Points on a hilly landscape, in no order, each with its height.
From any point a ball rolls to the lowest of the 4 points nearest to it. It stops when none of these is lower. Distance is the straight distance between rows; heights are no part of it.
(434): [ 82 197 139 132 141 116 119 189 130 120]  (h 195)
(324): [131 101 114 134 159 137 126 111 106 119]  (h 111)
(31): [185  80  87 149 113  90 126 100 180 117]  (h 356)
(218): [ 82 201 172 124 142  91 184 177 132 127]  (h 318)
(352): [160  87  99 131 149 131 122 100 133 117]  (h 93)
(237): [159  93 130  90  80 166  90  92 168 151]  (h 305)
(225): [166  91 113 103  96 159  93  96 160 139]  (h 245)
(571): [ 81 182 167 136 143 101 181 162 107 129]  (h 292)
(77): [142 104 129  93  88 178  82 103 140 145]  (h 286)
(620): [190  84  90 151  91  89 119  99 186 124]  (h 97)
(600): [146 103 114 106 110 169  85 108 130 137]  (h 181)
(181): [117 112 132 137 164 126 147 119  90 121]  (h 125)
(511): [100 142 169 141 142 111 199 133  79 137]  (h 327)
(528): [101 200 185 121 114  93 220 161 120 140]  (h 319)
(307): [149 101 105 121 133 153 103 105 123 125]  (h 91)
(405): [110 143 120 128 122 163  86 142 102 129]  (h 429)
(595): [186  86  97 128  92 119 109  94 183 130]  (h 322)
(613): [ 83 210 164 114 150  92 170 187 152 123]  (h 425)
(480): [154 100 125  99  92 174  84 100 145 146]  (h 257)
(197): [ 92 146 150 143 156 117 158 143  87 127]  (h 328)
(377): [155  98 105 116 123 156  95 105 132 125]  (h 96)
(619): [164  90  99 123 128 141 110 100 143 122]  (h 68)
(5): [ 94 146 139 145 156 123 140 144  89 123]  (h 440)
(205): [157  98 111 111 109 164  92 101 138 134]  (h 173)
(461): [129 122 119 117 117 169  85 120 110 132]  (h 426)
(521): [107 126 132 139 159 129 140 128  89 120]  (h 390)
(322): [125 126 117 127 132 156  94 127 100 126]  (h 98)
(266): [172  91 100 116 103 141 101  93 163 130]  (h 278)
(440): [104 155 131 119 106 169  76 154 107 135]  (h 226)
(35): [ 80 183 148 138 150 109 145 169 111 122]  (h 224)
(482): [ 91 166 177 140 133 100 205 147  91 137]  (h 301)
(60): [ 93 179 130 132 115 148  85 175 114 128]  (h 194)
(407): [178  90 109 110  77 137  98  91 186 142]  (h 320)
(234): [ 87 193 176 126 135  95 196 167 120 132]  (h 299)
(300): [172  91 136 114  51 126 104  85 209 157]  (h 492)
(116): [142  86 115 135 165 120 149 104 112 119]  (h 242)
(43): [124 127 125 113 106 177  80 129 110 136]  (h 312)
(214): [167  71  99 138 150 100 153 101 148 112]  (h 258)
(305): [ 84 188 141 135 143 118 123 178 117 120]  (h 122)
(242): [185  78  87 152 117  79 133 104 178 114]  (h 400)
(206): [186  85  92 140  94 106 114  98 184 123]  (h 285)
(288): [ 83 207 155 120 151  99 148 190 148 117]  (h 377)
(3): [107 117 156 139 158 114 188 122  83 134]  (h 399)
(468): [ 88 202 133 125 125 128 100 198 140 122]  (h 107)
(136): [162  79 102 132 156 116 143  99 135 117]  (h 151)
(142): [148  77 117 134 168 108 164 102 118 120]  (h 252)
(599): [ 89 153 161 144 152 107 179 140  86 130]  (h 302)
(623): [ 80 170 154 143 150 109 159 156  98 126]  (h 273)
(118): [ 97 161 130 140 139 138 106 155  98 122]  (h 532)
(248): [ 99 128 147 140 162 120 161 131  82 127]  (h 392)
(622): [154  95 103 121 134 147 104 103 131 123]  (h 34)
(464): [ 90 161 136 145 150 126 124 155  97 121]  (h 493)
(56): [185  87 107 130  69 116 105  95 194 139]  (h 375)
(100): [117 125 119 132 147 145 110 126  98 123]  (h 765)

For each start below, name the point where the ball stops.
(595) => (622)
(3) => (468)
(300) => (622)
(511) => (468)
(440) => (468)
(5) => (468)
